Points, in no order, along strands that fork, close into loops and pass close to each other.
Points whose rows are less than 62.9 apart are linked; no others are. Some points are linked to none.
q379: [ -2  -8 -17   2 -23   4  -2 -18 -20  -1  -6 -25  10   8 -37  24  -4   9
 -34 -21]
q278: [ -8 -23 -19   8  -9   0 -15  32 -30 -26  -4 -11   4  11   2   4  -3 -10
 -34   2]
q967: [-21   8  -4  21   0   3  24 -10  -9 -17   1  10  16  12   9 -12 -19  -2
   8 -14]
q325: [ 18 -23   7  11   1  12  19   6  12  18  14 -36  -5  -7  13  20   3  10
 -27  -8]
q180: [ 29   2 -19   6  24  -2  10  -7   2   9  11 -23   1   7  -1  13 -10 -14
  11  23]
q390: [  2  13   7 -24   4  39  -2   1  12  -1  13   3 -20  -3   0  -9   2 -19
 -17   2]
q497: [ 30 -16  34 -14  13 -21  -7  20 -35 -28  17 -47  -3  18   2  12 -32   3
 -66 -27]
q725: [-30  14   3  -3   6   2  -3 -20   5  20  30  18  32  20 -20  19 -16  17
 -32 -30]
q585: [ -8 -14  12   1   4   8   7 -26  -3  -7  29 -37  -6   4  12  27  -5 -11
  13  -3]
q983: [  8   3  -2  30 -10   6   8  -5  -1  16  16  -1 -18  -6  24   1 -12   6
  16 -31]
q124: [ 20  10  -7  14  -4  17   9  22  10   0 -31 -12 -29  -2  21  -3  34  -2
  30  -2]
q494: [-11  -6  38  -3  -2 -11  21  26 -19 -15  14 -14  11  14 -18  37 -34   7
 -80 -18]
q721: [-19 -37  36  -6 -10 -20   7   1 -12  -3  13 -34   1  -1   4  18 -22   2
 -55  -4]
q600: [ 13  14 -14  10   7  -7 -16 -16  18  -7  -5 -11   0 -22  28  -6  27 -11
  43   9]
q292: [  8  20 -10  -4 -14  12 -11 -10  21 -12   3 -14   9 -16  16  13   1  -2
  30  -7]
q373: [ -6   0  -3   0  -4  35   3  -4   3 -18  12  -8  13   3 -16   1   5   2
 -50 -28]
q78: [ 26  17 -15   1  37  -1  -7   7  -3   0  -9  24  -6  -9  17 -17  22  17
  30  -7]
q439: [-32  25   2   2  -3  10  13 -20 -11 -12   5  31  21  12 -13   5 -10 -11
  -1   4]
q999: [ 13  -5 -17  -2  17 -13   1 -22   1   2  -5 -38 -23 -14  28 -22   0 -16
  -4  12]
q396: [ -4   1   8 -26   2  -9   8  18 -24 -10   2 -26  -3  34 -26  27 -24  16
 -62 -25]
q75: [  7  -7   0  13  -9  19  -7  40  13  14   5   7  -7  18  -4 -10 -21   2
  12  -4]
q246: [-16 -11  -7   8 -13  -7  26  -7   7 -22  13 -20 -22  -9   7   3   7   0
 -25 -35]
q156: [ 16 -34  -2  -4  42  -3 -10   3 -17 -34  13 -36  -7  -5   4  -6 -11  -6
 -27   1]
q620: [  1   4   3  14  -6  40   0   2 -18 -12 -14  12 -18 -12 -11   1 -11 -11
   5  -4]
q557: [ 22   6  12   3   5   3   2 -24  14  35  -1  20   0  -7 -11 -13   8  23
  32 -11]
q896: [-20  -3  -1 -22   7 -14  19  -6  22  -1 -23  12  11  -6  -9  -9   1   0
   4  28]
q873: [ 25 -17 -10  -2  20  -8  -2  17   6  -6  21 -38   3   5 -10  23 -34 -10
  -3  16]
q865: [  5 -12   3  -8   3   3  -1   6   2 -23 -10 -43 -36 -27   6  23 -19 -13
   3   9]
q717: [  3  -7  -3 -24  -4   6   9 -24   0  -9 -11 -49  12   6  -3   6 -13 -12
 -16  23]
q354: [ -1  -2   2   0  -5   8  -1   2  28  -5  17   1 -36 -31 -15  10   2 -19
  11  -1]
q773: [ -4   3 -11   4  -1  -5  -6 -10   1  -2 -14  -5  12  19   2 -21  -1 -19
  28  28]
q356: [  0  20 -23  16 -23 -22  -5 -10   6   5   2  21  33 -12  -3  24  -3  18
  21 -20]
q6: [ 13 -10  -1   2  14  19 -27  17   9  17  10  -2 -16 -15  14   9  12 -11
  22  14]
q877: [-35  16 -14 -20 -21 -10   7 -13  -7  -7 -17  13   5  12 -17  10  18  19
 -10 -25]
q305: [ 11  18  -2  23 -19  27   1  -1   4  -8   7  11 -10  16  -7 -25  19 -14
  23 -16]
q7: [ -5 -15  15  -8   5  19   4  12   5  -2   9  -9 -22 -20  13  -9 -19 -19
 -35   6]
q723: [ 15  26  13  -4   3   3   1 -29   6  13  -5  36  10  -1 -22 -29  29  21
  21 -21]
q683: [ 38  45  31  19 -12 -36 -24 -10   2  16  -4  44  25 -25 -14 -38  29   4
  32  31]
q593: [ -6 -26  -3  19  -6  23 -11  -6  10 -23  -2 -21  14  -1 -14  -3  15 -12
  22   7]
q757: [-20  -6   9  12  15  -5  38   4 -17  -3   6   6  -4  27   5  10 -24   5
  -4  -2]
q160: [  2  15 -19   3   7 -15  16  26  23 -11  11   3   9   2  25   4   1 -11
   8  11]
q835: [ 21   7 -10  24 -20  10 -25  25  14  12 -15  21  23 -12  21 -24  23  -7
  13  15]
q507: [ -3  -3 -15  -7  -9 -13 -18 -16  -3   8   0   5  -2   6 -13 -19 -35  12
  18 -22]
q570: [  8  13  -2   6 -13  14 -14 -11  16 -11 -12  24  46 -18 -10 -17  35 -11
   7  23]
q771: [-24 -25  27   5  14 -15  12  -2 -42 -42  14 -11  -8   1 -21  26 -24   0
 -52 -17]
q729: [ -4  -6   3  -2   5  21  -5   4 -12   5   6  -4 -10 -12  27  22  -7  23
   8 -33]
q218: [  1  21 -13 -19   8 -20  19   9  -5  13 -30  24 -12  18  -1  -2  15  18
  18   7]
q682: [  4  -8  -3   5 -17  19   5 -11 -22 -10 -10 -21 -14   0 -21   9 -18  -5
  -4  -7]
q28: [-13  -2 -20 -11   2  -3 -11  -3 -35  -1  -1 -11  27  18  25  27  -1  15
 -17  -1]
q785: [-21 -31   9  16 -10  12  -8 -14 -17  28   5   8   0  14 -14  10  17   9
  -5  -7]
q692: [-17  13  -1 -17   3  -5   1 -16   1  16  35 -11   6  14 -10  40   0  16
 -43 -33]
q578: [ -4 -19  -1   5  17 -18  19   9 -20 -22  -2 -19 -17  28 -11 -10 -32  -6
  -7  10]
q51: [ -9  19  11 -12   1  28  -6  13   9  17   8  26  25   6  10   9 -15   1
   9  12]
q249: [  3  18   6   9 -11 -11  -1  -6  35  10  23  24   6 -19  -4  11  26 -17
  31  17]
q195: [-15 -15 -12  10 -22   0 -13   6  18 -17  -8 -13   3 -18   5   8  31 -22
   9  23]
q62: [ -2  10 -13  10  -6 -10   7 -33  -4   3 -10  11  19 -20  -7  24  -5   6
  19   6]
q140: [ -4 -11  -3   5   0  19  -5 -21  -6  24   1  16   6  -4 -20 -25   0  -9
 -28  15]
q669: [ 28   9 -15  23  21 -16 -16  -7  -7   8  -1  41  17 -25  -3 -13  15  19
  30   0]
q319: [-12  -9  -6  13  11  -9   0  17  -6 -12 -19  25 -30  -3 -14 -22   6 -14
  22  14]
q289: [ 13  -5   8  -9  14  -4 -21 -15  16  38   7  28  -3 -16 -11  -3  31  10
  28  17]
q159: [ -9   4   5 -30  27   4   7 -11  24   3  17  11   1   6 -17   2  12  18
  10 -18]
q807: [-12  25  18  -8 -14  -8 -21 -16   9  17   3  45  -4 -11   5 -23   4  -7
  30   9]
q680: [-16  22 -12 -13 -13  -8 -15  -9   7  -8  -2  32  13   6  -9 -21  15  21
   2 -42]
q291: [-13 -16  -1   2  26  21  -3   9 -25 -23   4  -3   0   1  23  15   6   9
   5 -14]
q383: [-16  -8  20   8  -3   6  15  13 -15 -16  19  -1  -1   3 -23  32 -34  -4
 -45  -9]
q230: [  1 -35   7  -2  17   0  14   6   0  28  -8   4  -1   4 -25   9 -16  22
  -6   6]
q164: [-24  -7  -6 -23   8 -19   0  12   2   7   4  14  25   8  -5  16 -23  10
 -25  15]
q303: [  6   4 -17   7 -17   4 -13   5   6  -5 -37   5   2 -33  11 -21  -4   9
  10  -1]
q267: [  2 -10  -5   3  31   5  22 -18 -11   6  -8   5 -24   4  -1 -17  26  -6
   2  13]
q716: [-10  -5   8 -13  18  13  17 -11   3 -31  30 -25  25   9  -6  14 -11   2
 -36 -24]
q500: [-10 -37  20  13 -10  -3   1  17 -28  -3  -3 -33 -23  16  22  22 -14   3
  11   1]
q815: [ 28  26  -3  27 -36 -17   4  -6  12  26 -14  32  -3 -16 -17 -10  27   5
  22   4]
q275: [-10 -12   8  -6   0   0  -2  11 -12   7  15 -15  -2  10   9  28 -27  23
 -11 -30]
q77: [  9  11   7  26 -12 -11 -24  -4  12   1  -4  12 -10  -6  -8 -13  15  -9
  72   0]
q215: [ 11 -26  30 -29  24   2  10  15 -11 -22  -3 -44   6  23 -17   7 -31   8
 -29   1]
q656: [ -5 -15   6  22   0   3  27   4  12   1  25   1   4  -5 -17  17 -26 -13
 -31   7]
q284: [-11   5  10  17 -20  11  -3 -18  -5  21 -10  11   8  -9  34  -4  33  -5
  24  14]
q687: [ 15 -33   6  14  14  -2  22  18  -7 -25   8 -44  -4  -1  21  28   8  13
 -24 -14]
q35: [ -1 -21   6   7  23   8  21  -5   5  31  -6  16  14  -3   5   5   7  31
  -4  -3]
q568: [ 17  42  -8 -12  -6 -23   0  17   4  12 -23  45   8   2   0  -8  20  26
  24  -5]
q845: [ 14 -29  35  -1  10 -14  18  15 -18  -9  21 -45  -4  -5  15  41  -8   6
 -54  -7]
q50: [  9 -10 -12  -4   9   0  -9  29   8 -27   6 -27  -1  10 -13  19 -24  -9
  25  12]
q685: [ 33  12   6  33  28   8   4  -9  28   0   4  15  -4 -27   0 -22  30  -6
  41   1]
q816: [ -1  -6   4  -2   5   8  -6  -4 -24  16  16 -18  32  25   1  15 -28   8
 -55  -9]
q205: [-24   1   4 -23   4 -16  -7  13 -27 -20  15  -4 -15  11  14  11 -44 -14
 -23   4]
q260: [ 19 -18 -20  -1  17  12  -9  21   4   5 -10   3  -8 -11 -15   2  16   2
  -2  15]
q485: [  8 -27  -9  21  -5  12  -6 -14  20   7  15 -10  26   6 -18  -8  22   1
   7  -8]
q745: [ 15  27   6  12 -14 -17 -17  14   2  -1 -15  41  -7   8  -1 -50  50  -1
  32   2]
q324: [  3 -10 -18  11  11 -12 -14  -7 -34  13  10   5 -18   1   7   8 -15  -8
  -1   6]
q964: [  5   2 -17   2 -21  -1  22   0   4   9  -6  -9  14   4 -19  27   3  10
 -38  -9]
q435: [  2  -2 -11   2 -13 -11   8 -16  -4  18 -25   2  -8 -21  -6  23 -13  -3
   9  27]
q953: [ -8 -39  25  -5  21 -24  12  18 -20 -35 -12 -48  -5  12   7   2 -17 -18
 -23  35]
q705: [ 22  22   0  -4   0  20   8 -17  27  18   6   5   8 -17 -19   3 -13 -11
  10  15]
q696: [ -1   3  13 -32 -10   2  21  32   3   1   7 -26  -6  32  -1  24 -14  11
 -42 -14]
q11: [ -7  19 -11  19 -14 -10  11 -27  -1 -18  -9  28  12  -6  -1 -21  37  -4
  11  -4]
q949: [  5   0 -19  -8  17 -11   5 -12  24  -9   3 -35   2  -2  23 -11  28 -13
  13  13]
q333: [ 18   9 -21   4  13  -4   9  36  42 -13 -12   6   8 -16   7 -12  11  -4
  21   8]
q150: [ 16   6  -7  -9  27  20   2  18   4  -4 -14  -5 -17   1  21 -13  29  11
  25 -12]
q599: [-16 -24   1 -29 -17 -14  -9   6   3  19   3 -18 -12   7 -16  26   3   1
 -29   9]
q442: [ 19   5 -14   8   3   9  12   9  14  12   8  25  -1   0 -23   3  24   6
  -3 -11]
q695: [-12 -24   9 -25  14  -1 -25  10 -23  -3  23  -9 -26  12 -10  10 -23 -14
 -19   7]
q170: [  8  -3   6  16  -2   5  28  22   7  11  -6  -5 -38 -14  21   7 -13   7
  -2 -12]
q597: [-17   2  25 -16  -5  22  23  -5  18  16  -5   0   4   8   2  10 -21   6
   0   7]
q433: [-10   8  -1  -4 -13   2  -2 -15 -41 -11   6 -18 -21  -1  14  15 -24   4
 -42 -32]
q702: [-15 -11   9   1  -9 -11  19 -16 -24 -32   8 -29 -33   2  -4  12 -13   5
 -26 -40]
q792: [  0  -3  -9  18  -3 -20 -15   7  13 -10 -18  38  -2 -30 -20 -30  13  -9
  24  16]
q459: [  3  -8  19 -27  23 -16  -2   0 -26 -24  23 -37   8  31 -19  13 -28   4
 -55 -18]
q258: [ -9 -15  -9  -6 -21 -20   3  21  -2   0   3  -5  -9  15 -22  -4 -35   7
 -36 -19]
q658: [-33  -4   5  -8   1   7  21  -6  -9 -12   1   3  -9   6  13   1  15 -24
 -21  24]
q924: [ -4  11   8  -4  -7  11  17 -14   9  19  24 -13  -4  42   7   3   7 -11
  13  -1]
q644: [ 12  -9   4  18   3   4  16  -3  28  23  14 -21 -17  18   9  -7  14  -8
  27   5]
q34: [  6  -1  -1  13  16   7  21  -9  26 -14   5 -16  -9 -14   4 -20 -23 -13
   7   2]
q805: [ 49  39  24   2  12  -7 -28   4  33  12   3  22   0 -13 -11 -37  33  -1
  53  11]
q115: [ -9  10  -6  17 -11  24 -23   9 -29  -3  10  40  30   8  -4  10  10  -2
   9  -4]
q674: [ -3  10  16  14  -5  18  15  -4  17  19  -4  -3  -9   6  25  -8  28 -21
  30  28]
q565: [-12 -20 -11   6 -10   7 -23  21 -22 -16 -13  -6 -14   6   8  -7  -4 -25
  -1  27]
q353: [ 12  11 -24   5  -7  16 -21   4 -10 -13  24 -10   3  17   2  -2  -5 -33
   1   8]
q917: [-10  -7 -12 -23  -2 -22   2  -8   9  13   4 -14 -19   6  20  -7   1  13
  -4 -12]
q848: [ -2  14 -20   4 -15 -11 -10  10  -1  16  -6  37  31   9 -16  -9 -15  -5
  -7  17]
q443: [ 15   5 -11  13 -12 -13 -12  -3   4   5 -18   8 -41 -17 -14   7  14  -9
  49   4]
q808: [ 10  -5  -6 -11   5   0 -32 -15   2  20 -21  15  17 -17 -14   1  13   3
  33  30]
q589: [  4 -11 -18 -26   8  -8 -23  -7  -9   8 -16 -21   5   3   0  -3 -28   9
  14   9]
q841: [ -6   4  -3 -17  11  20   9 -41   3   6  -4   2  21  -3 -18 -15  -2   1
 -24  -1]
q998: [ 24  35  37   7 -10  -7 -15 -20   8  23   7  45  19  -6 -25 -34  30  15
  37  -2]
q15: [  3  12 -10  24   2  -4  19  18  12 -16 -35   2 -27 -14   1 -20   1 -22
  16  26]
q625: [ 21   4 -18  -9  28   0   5  -5  -4  -9  11 -22 -17  11 -12  24  13  -1
  20  -1]
q660: [ 14  24  22  18   0  20   0  22  25   2 -21  18  10 -10  18 -18  16   4
  52  10]
q738: [ -7 -36  20 -18   7   8   1  31   8 -15   6 -27  14  13  -5   1 -21  -5
 -32  16]
q24: [ 10   0  -8  -2  -8  30  -2 -10  15 -13  13 -12  -3  -9   1 -23  14 -17
 -22 -14]
q520: [ -4 -22  11   1  20   9  23  14  11  -9 -13 -32  -2   7  19  10   3  -2
   6  19]
q328: [ -5  -9 -19  -9  -8 -16 -20  25   5  -3   5 -13   6  18   3  24  -4  -3
  31  13]
q317: [ 29  39   9  -3  14  12  -3 -11   8  14   8  30  16   9  -7 -12  18 -13
  33  24]
q653: [ -4  20   5  -5  -6  15  23   2 -42   0 -13  -8 -10  17   7  21 -30  16
 -38 -24]
q910: [  6  28  -4 -23  -1 -10 -19  11  20   4  -6  29 -11 -13   4 -28 -15  -8
  23   4]
q415: [  6  19 -14 -32  -1 -17  -3  -3  17  12   0   9 -30  -6   4 -16   1   4
   9 -15]
q122: [ 18  47  -5   2   2 -15   7 -25  17  -8  -1  24  11 -22  14 -19  42  -4
  17   8]
q330: [  1  14 -20 -24  -6 -15 -15  -1  19  12  23   7  16  20  -5   0  16  -9
   3  15]
q479: [ -9 -27  15   3  -2   6   4   7 -24 -22   6 -35  16  24   5 -13 -17  14
 -54 -36]
q338: [  8   9   2 -10 -16  16  26  21   3 -13  -2 -31 -12  19  20   3  -5  -3
 -27 -13]
q558: [  0   6  -2  -8 -35  26 -26  15  13  15  -6  20   3 -14 -12  -1   4   2
   1 -10]
q465: [-12 -17  13  -9   7  -9  19  -1 -35 -32 -20 -23  -5  -4  -4  24 -22   5
 -36   6]
q899: [ 11   2 -18  -9  -5  -8  25  -2  10 -26 -23 -42   9   8   2  -9 -14  -7
  -8  12]
q519: [ 10  30   0  10   1 -12   3  -3   8   4   8  42  19  24 -33 -24  12  -8
  34  16]
q185: [-13 -21  -9  21 -21 -11   0   1   8  -6 -22 -14  -4 -12  15 -16 -13  10
  23 -15]
q688: [ 14  22 -13   2 -30  -3   5 -10  14  29 -13  20  11  -8 -21  12  33  16
 -10  -6]
q306: [-30 -11  13 -19  -6 -14  28 -15  19   7 -16 -10   5  -9   4   7 -23   8
 -10   8]
q60: [-16   0 -18 -14   1  -4 -12  18  -3  -2 -10  30  23  -1 -22   0 -11  14
 -31  -4]
q617: [-28  -7  -8  -9   9 -21 -10   2  -1   1  14  19   8 -23  12  27 -20   8
   0   5]
q266: [ -4 -37   5  16 -14   3   1   0 -18  23  -7 -23 -10  17   3  15   8  -3
   1  15]
q610: [-11  -5   3  17 -15   6  23   2   2  -3 -26  -1   6  11  10  -3   1  14
  27  -9]
q276: [ -4 -22  -6  22  11 -13  16 -20   1  15 -12  13  -3  -2  -6 -30   9  -2
  -4  15]
q372: [ 12  18 -24  -2 -18  13  14  16 -10  -3  -2 -10   1  21   5  19  14   1
 -25  -5]
q322: [-11 -22   9  -2  18   7 -12  20  -8 -14  13 -10 -36   0   2  -5 -12 -31
  -3  22]
q886: [ 11 -19 -14  18  -8   5   5  -2 -18   9 -12 -28  -7  26   7 -10  19   6
  -6  -3]
q57: [ 15  42  31  18 -11   8 -25  21  10   3 -23  37   8 -22  15 -25  19 -13
  54  31]
q844: [-10  -7  -5  22 -12 -11  36   7  15  -3  -4   5 -35 -12   5  -1  12  -1
  -3 -12]
q783: [ -5  23  -8  -8 -14   6 -14  -3  -2   3  29   7   2  30  10   0  -6 -16
  18  -7]
q595: [ 14  -8 -14   1   8 -20  22  -4   2  -1  -9 -25 -46 -14   5 -10  -8 -15
 -24  10]
q339: [  0  14   1  30 -18   4   5 -18  -1  -6  -1  26  -9   2 -16  -9  48 -16
  34  -1]
q314: [-16  -5  -8 -28  17  -3 -11 -11  -3   9  -4  12  -1 -24   8  24  14  12
  -8   3]
q99: [ -2   2   2  -1 -14   6  -4   8 -25  20  24 -13   7  25   7  33 -19 -12
 -38  10]
q622: [-25 -24   8 -12  10 -22  17 -14 -13   0  16 -16  -2  17   2   4  -3   5
 -41  -8]
q352: [ 23  10 -21  16  -1  -8 -15  14  -4  12   2  26   4 -14   2  12 -11  10
  28  -9]
q329: [ -3   6   5   4  11  34  -9   4  -6  -6 -18  25  -4 -17  15 -23  16 -15
   9  14]
q693: [ 21  32 -25 -11 -11 -16  -8 -12   8  -3 -14   4 -28 -11 -14  -1  21  -6
  29  -2]
q345: [-16   1   4  -5  13   4   6   7   1 -21 -14 -14 -32 -17  16  18  -8 -18
  37  16]
q31: [  3   5  -1  -1  -5   9   3 -11  18   4  27   4  -2 -15 -29  17 -19 -21
 -10   8]
q977: [ -2 -29   3 -10  18  -3  -3 -21 -33  -5  -7 -23   5 -14 -19  17 -31   7
 -33   6]
q722: [ -6  -5  -9 -34  22  15  -7   1  -1 -15 -11 -14  10 -28  15  27  -3   4
 -13  10]
q186: [-18 -35  10  -7 -14 -21  -4   6   6  -1  13 -34  -7 -13  12  25 -10  -5
 -23   9]
q130: [ -1  -9  10 -17  26  16  14  -3   7   9  16   5  -9   8 -34   6 -12  12
 -19 -16]
q724: [  9  -9  11  -8   2  30   3 -13   4  22   9 -34  12   5  26   7  -4  12
 -20 -10]
q879: [  9 -22 -15  12  -5 -17   9  24 -22  -7   1 -13  -5  -3  -8   6 -21   3
 -58  -5]
q13: [ 19  32  -6  25  -7 -10  26   2  18  10 -18  15 -12 -13   7 -19  -6 -15
  24  16]
q368: [-14  -2   1   3  10  30  -5  22 -13  -9  12  16  25  11   1  25  -5   8
  -6  -9]
q33: [ 19  30  -2  -3 -36  13 -27  -7   7  32  -4  31  20 -17 -13  -4  14  11
  -2 -12]
q627: [  0  -4 -14 -17  28   2  13   3 -15 -14 -13  -5 -20  16  -3 -19   0   0
  -8   3]
q822: [ -7 -37  47  -5  13 -22  23   5 -42 -32 -20 -42  -5  13   5  11 -13  -3
 -45  20]
q414: [-35  -2  19 -11  -5   5   0 -30 -13 -10  36 -13  -1   2  -3  31 -20  -8
 -11 -15]
q498: [ -7   3 -27 -17  -8  -6 -15  -4   3   1  16   1  12  25 -26  -7  18 -16
 -29   7]
q748: [-41   2  27 -10  -2  10  20 -26 -20 -14   5 -11  21   9   4  22 -33   1
 -34  -2]
q277: [  1   5 -18 -15 -20  -4 -11  -3  13  -3   7 -28  21  -8  22  22 -20   5
  -5  -8]
q829: [ 18  57   0   7 -14 -27   3 -24   7   3  13  32  31  -5   8  -9  18   7
  38  -1]
q862: [ 31  33  18   9 -13  23 -10 -13  13  19  -6  22  15 -16 -23   4  14  -6
  37  19]
q95: [ 14  11   3  21 -14  -3 -24   2   6   7  -3  33  32  -9   3 -14  54  -3
  24  21]
q241: [ 17  29   0   0 -13   1 -16   0  -3  17   0  26 -19  23  -1 -37  28  -7
  28  -8]
q714: [-10   5  -9 -21  10   6  -4 -11   0 -26  15 -17  15 -13  13   9 -19   1
 -23  -8]
q554: [ 10  14  -4  23  -9  -6 -17   4  -4  -5 -46  29  -8 -32   0 -32   4  -3
  39  14]
q982: [  4 -12   0 -33   8   2  -4  -6  -4  -1  -1 -40   6  29 -12  -2 -18   6
 -11  -2]
q247: [-22   0  -2   8 -20  -7   0  -8   1   6  17 -14  27   4  16  28 -34  20
 -17 -25]
q431: [  1  20  -7   1  -2 -10  -2  -1   7  20   4  28  -8 -22   9  21   8 -16
  12  32]
q252: [ -1  18 -13 -19  19   0   5 -24  -3  -5  20   2  -1  13 -16  22   7   9
  14 -23]
q466: [-13   8   1  23  -5  -7  -7 -21  -8   5  11  45  -1 -20  18 -18  32   3
   5 -18]
q678: [ 37  28   8  31 -18 -33 -14  -6  10  15 -19  30   1 -32 -12 -24  31  -3
  40  30]
q240: [  9 -19  -7   2  33  25  -9  12   0 -10 -24  -4 -10 -30   8 -22  -2  -5
   0  18]
q335: [ -7  14  -6  20   0  -2   3  -9  -6  34  22  36  26  19  -7  17   3  20
  -5 -22]
q148: [ -3 -27   2  17 -21  13   3   6 -22  -1   4 -31  10  36   9 -15  -9   3
 -26 -17]
q410: [ -1  16  -2  -8   8 -10  -1 -14  -4   3  -6  34   7  11 -37  -2  -6   7
  31   6]
q481: [ -9 -11  -2   7  15   6  -8 -30 -25  14   2  12  -7 -17  15  -7 -27   3
   0  -4]
q94: [  7   1 -18   4 -20  17 -12 -15   1   9  10  -2  28  27 -24  -7  20  -1
 -15 -10]
q440: [  5 -10   1  10  -9   4  -6   9  31  -2 -22  23  -3 -17 -33 -33  19   6
  19  -2]
q957: [ -2   4  -8 -13  11  -8   2  33  -8  14 -13  22 -21  12   5  13   2  18
   8  -7]
q370: [ -2 -25   1   4   1   2 -24  18   7  -9  26 -33   0  11  22 -10 -25  -9
   6  -8]
q417: [-12  16   1   3 -30 -12 -11 -22  23  15   7  25  19  -7   0 -24  -3  -3
  16  -1]
q991: [  7  -5  -6 -26   6  14 -12  -2 -15  24 -26 -11  -1   7  18   0  -1  14
  10  15]
q8: [  6 -26   4   9  15  -1  10 -18 -24   7 -15 -17 -13 -27  15  -3 -29   4
 -20   8]
q940: [ 36  39   6  -2   9  -8 -20  16  27  17  -2  26 -15 -14   1 -26  -1  -2
  50  12]
q774: [  7 -27  33   2   4  -5  10  30  -9 -40   0 -49 -24 -12   1  37 -23  -9
 -10   8]
q659: [  5  40 -12 -17 -26 -14  -5  14  20  -7  -8  34   3  -5   1 -15  20  18
  16 -30]
q349: [ -3 -25  28   1   4  -4   0   4 -29 -25  24 -46 -25  15   6  36 -14 -11
   0  -3]
q321: [ -2   7 -14 -12  -8  -2 -19  -9 -29  18 -23  12  21  11  11  13   4  25
  12  -5]
q925: [-35 -14  14 -25   2  15 -23  -8 -18   4   8 -11  29  20  -8  15 -11  13
 -51 -13]
q179: [ -3  39  24   1 -19 -10 -13   4   6   0 -16  54  12 -25   9 -14  22   1
  39  15]
q821: [-39 -20   6  -7 -26   9 -17  -6 -15  10  -3   3   9  12   3  -3   4   9
 -29 -14]
q950: [ -7 -19   4  -8   2   8 -20  13  30   4 -13  16  17  -1  -6 -41  11   4
  23   7]
q549: [ -9 -18  16 -12   7  11  -8  12 -37 -34  -1 -32  -5  12  34  -6 -21   4
 -32 -20]
q403: [  5 -24   0  19  -2   2  16  30   5  -2 -12 -17 -18  28 -15 -16 -26   0
  11  -2]
q344: [  8  18 -22   2  19 -19  24  17   5 -11  12   6 -14   7  18  -1 -23   1
   5 -12]
q675: [ 31  16   1  15  27   2  -1  -7  27  15 -25  -2  -5 -23  -5 -24  39 -14
  35  32]
q948: [-12 -39   7  11  11  -3   6  -6 -11   0  -3  -9  16  -1 -34   2 -27  17
 -34  -8]
q573: [-27   3   0   5  -6  -3   8  10   2   2  15  31   1   0   3  14  24 -20
  -8  19]
q926: [-26 -14  -5  -4  12 -13 -25  15   8  -8  17  27   5 -10   8  -5  -2  -6
  20   5]
q438: [ 10  -4 -11   6  32 -16 -13   6   8  14 -10  14   0 -10  30 -36  -6   7
  31   7]
q763: [-16  13  -5 -11 -12  23 -13  -9   4  -9  13   7   8  -4  -6  -2   0  16
 -20 -48]
q59: [  9   0  -2   2  22   4  17 -13  22  -3 -20  -4 -28 -11  -6 -26  44 -18
  17  18]
q138: [-30 -16   7  -6 -35  12 -14  17  11   4  -6   3  -1   8   5  -7   9   0
  -3  -3]
q476: [-22  12   0  12   3  -9   9 -17   4   0  21  35  -3 -20   8   4   8  12
  -3 -33]
q664: [-10  17   8 -19  19   7   5  -5   1  -4 -10  17 -27 -10  12  11 -10   0
  41   8]
q731: [  7  13 -10   3 -20   4  -3 -18  20  13 -22   6  25 -19   5 -24 -14  12
   1  -6]
q362: [ 20 -34  16 -14  23 -23  -7  23 -23 -26  14 -43 -26   8   6  -4 -20  -9
 -47   0]
q542: [-26 -26 -11   7 -15 -17  -6   4   2 -19  12 -14  -5 -12   1  29  10 -13
  -3   5]
q853: [  0   6   9  13  -2  -6  12  24  44   5 -13  15  -2 -12  18 -21  25   8
  35   2]
q89: [ 19   9  -8  11 -12  -2 -12  26   5  17 -20  12 -14  17 -25 -12 -15  -7
  36  13]
q184: [-37  -3  -5 -32   4  -5  -1 -27 -15 -16  -8  -8  19  27 -17  -3   3  18
 -14 -17]
q764: [ -9 -21  32 -17  17  -9  19   3 -27 -18   1 -43  -3  14  43   6 -21  16
 -35 -13]
q750: [  6   3   2  26   6  13 -12  -7 -10  20  16  32  38  13   7  -8  10   9
  15  -1]
q219: [ 29  54   5  12  -5  -8  14 -10  22   4 -14  28 -13 -19  10 -37  28 -16
  24  14]
q67: [-28 -20  -5  -6   7 -25  16 -24   9   8  12  -4  13  17  12 -12  11  14
  -3 -11]
q630: [ 17  -9 -12  13  -9  11 -24   9  20  20   5  -9  -2 -16  29 -20  13 -18
  -1  13]

A fork is a point with three links, a tip a point with one. Leave the first point through the second and follow the links. Name the first fork or tip that comes.
q240, q329 => q396
q328, q50 => q230
q808, q289 => q688
q688, q815 => q808

A piece is all that can be reached along the links. How many separate loops has the piece of each point below (a circle has one, a figure eight two, a Y none), and how many tips (points with one link)?
q702 => loops 0, tips 10
q276 => loops 0, tips 15
q372 => loops 0, tips 17
q150 => loops 0, tips 4
